Points on a hilly landscape, in no order, each with its height.
From any point a ball takes the steepest step (drop divided by distance) to one of its 2 nearest points. It stops when none of these is lower. Distance is the straight distance between rows; heights are no part of it.
Q_585: [  4 -28  -7 -28   0  -7  25  17 -19  28  26  33  36  23   6  -6  -2 -37
  15  -5]  (h 234)
Q_70: [ -5  21  -8   7   5   0 -22   6 -11 -18 -36 -24  -4 -10  33  -7  -4  10
 -13  12]  (h 784)
Q_254: [  1  -4   2 -54 -13  11  14   7   3  17   6  11  15   8  15  -7 -22  10
  -2 -22]  (h 324)
Q_665: [  7  12 -13  17   0 -15 -15  -9 -16 -36 -44 -23  -1   1  27  36   3   2
  20   8]  (h 812)
Q_218: [-13  14  12  15  29 -13   0   4   6  14  29   0 -28 -11 -17   2   0  15
  19   0]  (h 294)
Q_493: [  0  -2   3 -45 -26  -8  12 -14  32  -1  -9  10  11 -20  21 -19 -16  23
 -30 -43]  (h 375)
Q_769: [-16  -6 -10  -5  13 -24  -5  35 -27 -16  16  53   7  11  21   9  16 -15
  -1  23]  (h 283)
Q_12: [-19  16  11   4  -8 -32   6 -21  43   1 -20  -6  -8 -46  21 -37  -5  12
 -27 -25]  (h 455)
Q_723: [-13  -6  -2 -11  17   1  10  20 -14  43  24   7  20   7  17 -37 -10 -36
   4  15]  (h 703)
Q_716: [  4   7  14  21  -6  21 -18 -31  24  -2 -22 -44 -16 -26 -27  -6 -15  31
   1 -30]  (h 494)
Q_316: [  4  19  -7 -10  -8   6  15 -19  18  10 -52 -61   7 -13  14 -20  -4  -4
  -6  -1]  (h 578)
Q_397: [ -3  15  -3  22  20   5 -41 -12 -17 -20 -23 -37 -25 -16  -4  32 -18  32
  29 -19]  (h 554)
Q_63: [-12 -15  -6   6  13  -9  -4  38 -31   1  26  46  10  20   2  -4  22 -23
   0  29]  (h 228)
Q_503: [-28  14   8  17   4 -45  -8 -12  25 -13 -14  11 -14 -48  34 -12 -10  22
 -20 -28]  (h 433)
Q_491: [  8   0   2  10  17  23 -14  16 -24   4   8  -6   0  20  -9  13 -12   0
  18  18]  (h 736)
Q_824: [ 15   6   1 -22  -8 -15  34 -10   5  12 -25 -24  14   3  13  21 -15 -20
  29  -3]  (h 646)
Q_469: [ 12  -5 -11  -1 -36  12   6   6   2 -30 -10  16  15  13   4 -16  23 -14
 -50  26]  (h 232)
Q_429: [  5   0   8  11 -31  -9  -2 -29  32 -17 -13   4   1 -20  -4   1  -7  17
 -19 -36]  (h 431)
Q_793: [-12   8  -5  13  21 -42  22  14  -4   3  11  22  -8  -2   5   8  20 -25
  24  25]  (h 379)
Q_821: [-21   2  -1  11  12 -47  19   8   5  -5  16  35  -9 -12  10  -6  39 -16
   2  29]  (h 408)
Q_28: [  5   2  -8  15  -2 -24   4  21 -19 -32 -22  14   8  15  27  27  19 -27
   3  39]  (h 844)
Q_747: [-17  16  12  24  43 -11   2  11  -2  32  25  -4 -24 -11  -9  -6  -2  -8
  27  20]  (h 320)
Q_605: [  9  17  -8 -14   5   2  25 -13   6  23 -50 -64  17  -6  22  -5 -12 -19
  19   5]  (h 600)
Q_685: [ 11 -15   1 -14 -19  38 -35 -12 -10 -20  17  21 -11   9 -17  21 -18  38
  -9 -32]  (h 376)
Q_950: [  5  -9  11  -7  12   8  -8   6  -5   3  42  24 -16  13 -33  24  -3  25
  19 -19]  (h 314)
Q_169: [ 16 -14   0  17 -12  27  -7  19 -23 -16  18  20   3  32 -24  12  21 -12
 -10  35]  (h 334)
Q_57: [ 28   1  -6 -10 -20  22   8 -33   8  -6 -44 -59   9   7  -9  32  -9   2
  28 -17]  (h 416)
Q_242: [ 20   1  14  30   5  19  -5  -6   0   3   6 -27 -16  11 -43  22   1   3
  24  14]  (h 197)
Q_579: [  5  -9  -1   0 -20  39 -43  -2 -14 -28  12  18  -9   9 -11   7 -11  29
 -31 -12]  (h 406)
Q_894: [  5  -9  -2 -38  -8   8  19  14 -11  17  11  14  25  18  10  -1 -17 -14
   0  -8]  (h 288)
Q_672: [ 18 -24  -3   4  -7  25   3  22 -29  11  19  19  24  39 -17   5   7 -34
   2  27]  (h 259)
Q_675: [ 10 -35 -11 -14  -3   8  12  22 -28  23  34  34  37  32 -10 -16   9 -39
   9  10]  (h 187)
Q_789: [  1 -11 -10 -12 -26   0   5  15  -3 -21  10  45  15  14   6 -17  33  -9
 -49  18]  (h 243)
Q_853: [ 15 -17  -8  18 -45  12  -8  -6   5 -44 -12  25   7  11  -2  -1  23  -6
 -53  16]  (h 122)
Q_414: [-12   7  -1 -35  25 -26  31   6   1  32  10   5   2  -5  20   0 -24 -12
  26 -13]  (h 685)
Q_403: [ 10   0 -10   7 -27  32 -17 -40   9 -18 -51 -54   6 -12  -5   3  -7  19
 -13 -29]  (h 512)
Q_163: [ -7   9   2  21  -8 -33 -14   3   0 -35  -7  25  -9 -17  23   7  10  14
 -18  -1]  (h 374)
Q_834: [ -4   0  10   4  -6  -9  15  -2  28   0  13   8  -3  -5 -10 -21  28  -8
 -21  16]  (h 446)
Q_406: [ 17  -7 -10  21 -18  37 -16   8 -17 -24  -1   4   0  29 -20   4  17  -6
 -28  34]  (h 392)
Q_142: [ -8   2  17   2   9 -23  22 -23  42  22  23  -5 -25 -26 -23  -7   3  15
   9 -22]  (h 241)
Q_478: [  3  -3  13  23 -30   5  -8 -38  37 -11 -28 -23  -2 -21 -19  -4 -12  17
 -17 -38]  (h 462)
Q_392: [  4   4  12 -32   2  -8  21 -13  25  23  11 -11  -6 -10 -13   8 -23  18
  19 -39]  (h 672)
Q_569: [-21  26  -5  -5  15  10 -25  17 -14  -3 -26 -19  -7 -14  41 -26 -14  18
 -23   9]  (h 776)
Q_39: [-20 -15  -6 -15  31 -25  13  14 -14  17  50  49  -2   6 -18   7  22   2
  24 -13]  (h 362)
Q_235: [ 13  -3 -12  36 -21  43 -31 -21  -2 -29 -27 -32  -9   9 -24  -9   7  11
 -34  13]  (h 489)
Q_888: [ 18  -3 -11  21 -19  45 -26  -3  -8 -25  -9 -13  -6  15 -20 -10   7   7
 -37  24]  (h 444)
Q_543: [-17   7  -2  19  35 -37  26   6   3  22  23   8 -18  -9  -7   0  14 -27
  33  25]  (h 350)
Q_279: [-20   3   5  11   3 -23  13   5  20   3  18  20  -7 -17   2 -29  40 -15
 -19  30]  (h 430)
Q_494: [ -9  -5   4  -8  23  32 -20  34 -27  21  39  20   2  22  -9 -19 -11   1
  -7  11]  (h 754)
Q_72: [  6  10  -8   7 -20  11  -7 -25  17 -14 -55 -48   5 -20  10 -13  -3  10
 -22 -14]  (h 548)
Q_203: [ 10 -10   1 -21  -7  26 -16   1 -15 -10  28  23  -7  20 -18  28 -15  26
  10 -22]  (h 346)
Q_771: [-19  15   0  -7  25  -4 -16  32 -20   3   9  16  -3  -3  32 -13 -11   6
  -8  12]  (h 765)
Q_749: [-23  20  -3  -7  28   9 -26  32 -24   6  -8  -8  -1  -2  37 -18 -22  10
 -12  18]  (h 770)
Q_947: [-18  -7  -3 -11  29 -19  20   9  -7  56  27   3  12  -3  19 -30 -18 -40
  36   3]  (h 697)
Q_734: [ -5 -18   0 -15  21  -8  11  10  -8  16  53  43   0  21 -33  21  11  10
  28 -21]  (h 343)
Q_181: [-22  13   3  19  -1 -58  -3  -2  13 -27  -6  30 -14 -35  33  -2   5  12
 -16 -13]  (h 409)
Q_912: [  9  11 -14  22  -1 -25  -9   3 -16 -46 -45  -8   0   8  33  38  11 -15
  18  29]  (h 828)
Q_976: [  3  -6   8 -17 -33 -14  13 -30  42  -7  -7  11   7 -22   3  -8  -6  17
 -25 -46]  (h 402)
Q_646: [  2   0   2 -14   8  38 -17  20 -23  12   9   0   9  18   1  -4 -25   2
  -2   8]  (h 747)
Q_661: [ -2  -4  -2  -1   9   8   7  24 -20  22   6   0  16  13  12 -22  -6 -34
  -3  27]  (h 709)
Q_805: [ 33  -3   9  16 -12  32  10 -13   8   8  -5 -37  -2  21 -43  16   3  -6
  17  12]  (h 282)
Q_347: [  1  -2   0  15 -12 -13 -11   9  -4 -36   0  27  -4   2  10  10  21   4
 -21  16]  (h 326)
Q_449: [ -8  10   4 -37  23 -21  27   1   9  31  21   3  -8  -9   4   7 -27  11
  29 -34]  (h 679)
Q_286: [ 10 -11  -4  23 -40  -2 -15 -14   3 -43 -15  27   3   0   6  10  16   2
 -35   2]  (h 235)
Q_408: [  0  -7   3 -54 -14  -5  17  -7  21   7  11  15   8  -6  13  -7 -17  25
 -14 -43]  (h 352)
Q_346: [  5   5   3  18  15   6  -4  18 -17   5  -6  -7   3  12   7   5   1 -18
  14  34]  (h 723)
Q_7: [ 29   2   8   5 -14  18  15 -29  11   5 -23 -49   2  12 -28  25  -3  -1
  25   0]  (h 348)
Q_712: [-20  -1  -8 -28  33 -37  38  -2   3  51  24   2   5 -11  24 -16 -23 -35
  44 -17]  (h 691)
Q_220: [ 12  -4 -14  24 -24  51 -31 -35   2 -26 -41 -49  -3  -1 -26  -1   0  13
 -23 -15]  (h 534)
Q_317: [-22  -1   4 -10  31  -1  -8  33 -22  25  35  28   3   5   6 -11  -9   0
   8   8]  (h 759)
Q_398: [ 11   6  16  35  13  -3   0 -13  14   3   2 -31 -24  -6 -30  22   2   8
  28   6]  (h 86)
Q_329: [ -1  14  -8  15  -1  -2 -23  -9 -14 -29 -43 -32  -3 -11  27  18  -1  15
   7  -4]  (h 797)
Q_412: [-17 -20  -5  11  14  -9  11  26 -20  21  35  36  14  15 -11 -18  31 -33
   3  36]  (h 170)
Q_548: [  9   7  19  16   2 -15   9 -22  26   7   6 -20 -23 -21 -29  12  -3  15
  18 -16]  (h 189)
Q_11: [ 15   4  -7 -16 -21  31  -8 -40  11  -7 -49 -67   5 -13  -5  14 -15  18
   9 -37]  (h 474)
Q_694: [ -9 -23  -2   0   5   0  20  13  -1  36  35  28  14   9 -16 -34  34 -39
  -4  31]  (h 118)
Q_848: [  5  -7  -2   1  -7  29 -34  13 -21 -26  16  27  -6  20  -3   9  -2  19
 -22   9]  (h 396)
Q_381: [-17  -7  -9 -14  25 -35   8  28 -17  -1  29  51   2  10   8  13  14  -8
  24   0]  (h 333)
Q_374: [ 17   5  10 -32 -13  -6  30 -17  24  15  -8 -20   2  -7  -5  13 -15   4
  15 -19]  (h 663)
Q_194: [  1   3  10  12 -14   0   3 -12  39  -1  -7  -8  -5 -16 -16 -33  15   4
 -34   4]  (h 466)
Q_497: [  0  14   6  27   4  26 -37 -19  -1  -8 -19 -46 -19 -16 -12  11 -15  38
  11 -18]  (h 520)
Q_648: [ 16   8  -9 -21  -5  -6  26  -1  -4  13 -46 -36  25  10  30  10 -14 -29
  21   6]  (h 625)
Q_586: [-10   3  17  -6  17 -10   8 -11  24  24  39  10 -21 -13 -30  -7   2  24
   9 -22]  (h 265)

Two balls start at each pair of points below. Name the first point that both come to, or write never.
Q_478, Q_220 => Q_675
Q_494, Q_381 => never
Q_712, Q_747 => Q_398
Q_543, Q_824 => Q_398
Q_912, Q_793 => Q_398

Where does a ball stop that starts at each point below?
Q_57 => Q_398
Q_317 => Q_398
Q_181 => Q_853
Q_397 => Q_675
Q_39 => Q_694
Q_888 => Q_675
Q_723 => Q_398
Q_194 => Q_675
Q_648 => Q_398
